Each row is a point on a landscape with many valleys, with its height.
From any point a ball rolls to the lowest of the 6 points nearest to it. It stops when none of these is lower. Distance is the straight distance between rows; heights are no part of it.
K475 h=73: -19 36 -6 8 -25 -2 -20 -43 0 -9 10 26 -13
K89 h=319: 13 4 20 6 37 0 14 35 -17 -5 18 -8 0
K608 h=569: -7 7 -25 30 -46 -13 -26 -33 -24 17 -19 -30 -2
K649 h=388: 0 8 -14 31 -36 -4 -23 -32 -21 28 -23 -34 -10
K908 h=202: 0 7 19 -18 21 16 38 36 7 5 -1 4 25
K10 h=152: -12 2 -17 16 -28 1 -25 -40 2 -25 2 6 1
K720 h=154: -18 31 3 -19 -24 -18 -6 -25 7 6 6 34 4
K425 h=199: 11 -10 27 20 -7 -12 -14 -21 -5 20 -20 -21 4
K886 h=203: 1 -2 -23 -28 1 10 31 24 18 -1 4 15 16
K534 h=355: -11 2 -13 -6 3 7 -10 6 -3 2 2 3 -27
K138 h=163: 27 -28 21 15 16 -19 -10 -2 1 -1 2 -20 16
K543 h=44: -5 -11 -17 6 -10 10 -19 -15 6 -12 -5 -3 -20
K328 h=243: 18 12 -5 -13 14 38 54 36 20 2 5 14 9
K370 h=224: -12 -7 -17 18 -39 -8 -26 -38 -7 -15 -15 -8 13
K298 h=201: -13 6 -14 -25 -4 -3 0 21 -4 6 2 14 -2
K975 h=151: -11 20 -16 7 -16 -2 -25 -26 -4 -16 14 21 -12
K23 h=110: -6 11 19 -11 23 5 16 23 -7 10 2 -2 -10
K223 h=86: 30 -35 9 12 29 -9 -1 12 1 -11 11 -22 9
K448 h=185: 25 -18 11 17 35 -2 4 17 -2 -14 19 -17 -1
K374 h=105: -13 5 2 -23 8 4 11 28 -3 15 -5 5 -4
K352 h=71: -10 2 -20 -29 -7 -9 11 16 7 -1 5 20 15
K554 h=107: -4 -19 6 8 -1 10 -7 -20 13 -1 -18 -15 -15
K661 h=177: -15 7 -10 -20 2 2 0 18 -5 10 -2 8 -15
K396 h=230: 9 5 21 8 34 3 11 18 -7 -3 17 -9 -12
K644 h=891: -10 8 -20 -6 -8 -2 -17 -1 -8 -4 7 15 -18
K989 h=169: 14 -9 20 15 31 2 4 7 2 -11 15 -15 -9
K455 h=179: 13 -20 26 13 14 -6 -3 -14 10 -2 -2 -17 2
K314 h=97: 1 0 -25 -28 -5 0 26 16 18 -10 13 22 18
K250 h=96: -8 -5 -22 10 -19 5 -22 -27 2 -21 2 7 -11
K677 h=159: 21 -22 20 15 24 -6 0 -1 7 -10 8 -18 4
K865 h=197: 6 5 5 -18 17 28 47 34 21 4 -2 9 20
K442 h=318: -6 -15 -4 17 -31 -6 -21 -26 -9 15 -29 -23 1
K775 h=320: -10 13 -21 0 -13 -4 -22 -14 -6 -12 12 19 -15
K517 h=102: -13 1 -10 -30 0 1 14 25 4 10 -5 11 8
K803 h=387: 2 11 24 -7 31 2 22 34 -12 6 6 -1 9
K316 h=125: -8 -6 -23 7 -13 7 -21 -17 1 -14 2 5 -19
K345 h=405: 13 7 21 2 37 0 20 43 -23 -4 15 -4 11
K944 h=57: -5 10 14 -4 22 8 9 16 -4 8 3 -5 -22
K367 h=254: 29 -19 1 13 40 4 11 38 -15 -11 21 -20 -3
K414 h=170: 29 -24 23 16 10 -22 -16 -3 -5 10 -2 -20 17
K805 h=716: -9 -7 -16 21 -45 -11 -26 -31 -17 9 -26 -20 5
K932 h=191: -26 39 0 -13 -32 -11 -6 -36 5 13 -4 33 -8
K843 h=207: 0 -1 -9 -27 9 20 39 31 19 3 -3 9 15
K96 h=176: 3 -13 20 18 -15 -7 -14 -25 -3 21 -25 -21 1
K514 h=439: 34 -33 1 13 35 -2 3 22 -1 -11 15 -24 6
K390 h=124: -16 30 -5 -4 -19 -13 -18 -24 -4 -3 12 30 -8
K617 h=266: 10 -17 28 16 -2 -10 -11 -19 5 12 -17 -18 4
K232 h=126: -5 -22 0 11 -18 5 -13 -24 7 2 -24 -14 -6
K195 h=582: -12 13 -17 -17 -10 -13 -13 7 -8 -1 6 22 -3
K875 h=390: -8 -16 -18 14 -30 0 -23 -30 -1 -13 -16 -7 3
K857 h=184: 3 -7 11 21 -23 -8 -18 -26 -8 26 -29 -24 -3
K965 h=134: -13 21 -11 -19 -13 -19 -10 -5 -2 -2 10 30 5
K47 h=98: 0 -2 14 7 20 10 5 1 5 0 5 -9 -25
K64 h=101: 12 8 15 -11 23 27 47 37 16 -1 1 9 26
K230 h=121: -14 24 -9 15 -24 3 -22 -43 3 -22 10 17 -7
K657 h=272: -7 -20 -5 13 -30 -2 -18 -28 -2 6 -29 -17 0
K668 h=119: -10 18 -4 -25 -16 -21 7 -11 15 -5 13 34 18
K561 h=155: 27 -26 17 15 30 -8 0 3 3 -12 13 -19 5
K136 h=420: 10 3 -15 -19 8 29 48 32 22 1 5 12 10
K497 h=321: -9 3 -7 -8 9 8 -2 9 -3 7 -1 0 -28
K139 h=189: -12 22 -13 -7 -14 -13 -20 -11 -8 -5 13 27 -6
K460 h=267: 7 8 25 -11 28 14 37 40 0 0 1 5 30
K704 h=106: -11 5 7 -26 13 8 21 29 1 14 -6 2 6

For each start below, name the point where the ball stops.
K661: K352
K704: K352
K195: K352

Call two points neighbours if one is among the 6 nearest of the other. Go from one point of each pair to the other, from neighbour to neighbour, staying as low as possible. Name the highest point that can't be avoided.
K352 / K223: K989
K543 / K64: K908
K475 / K543: K230
K352 / K944: K374
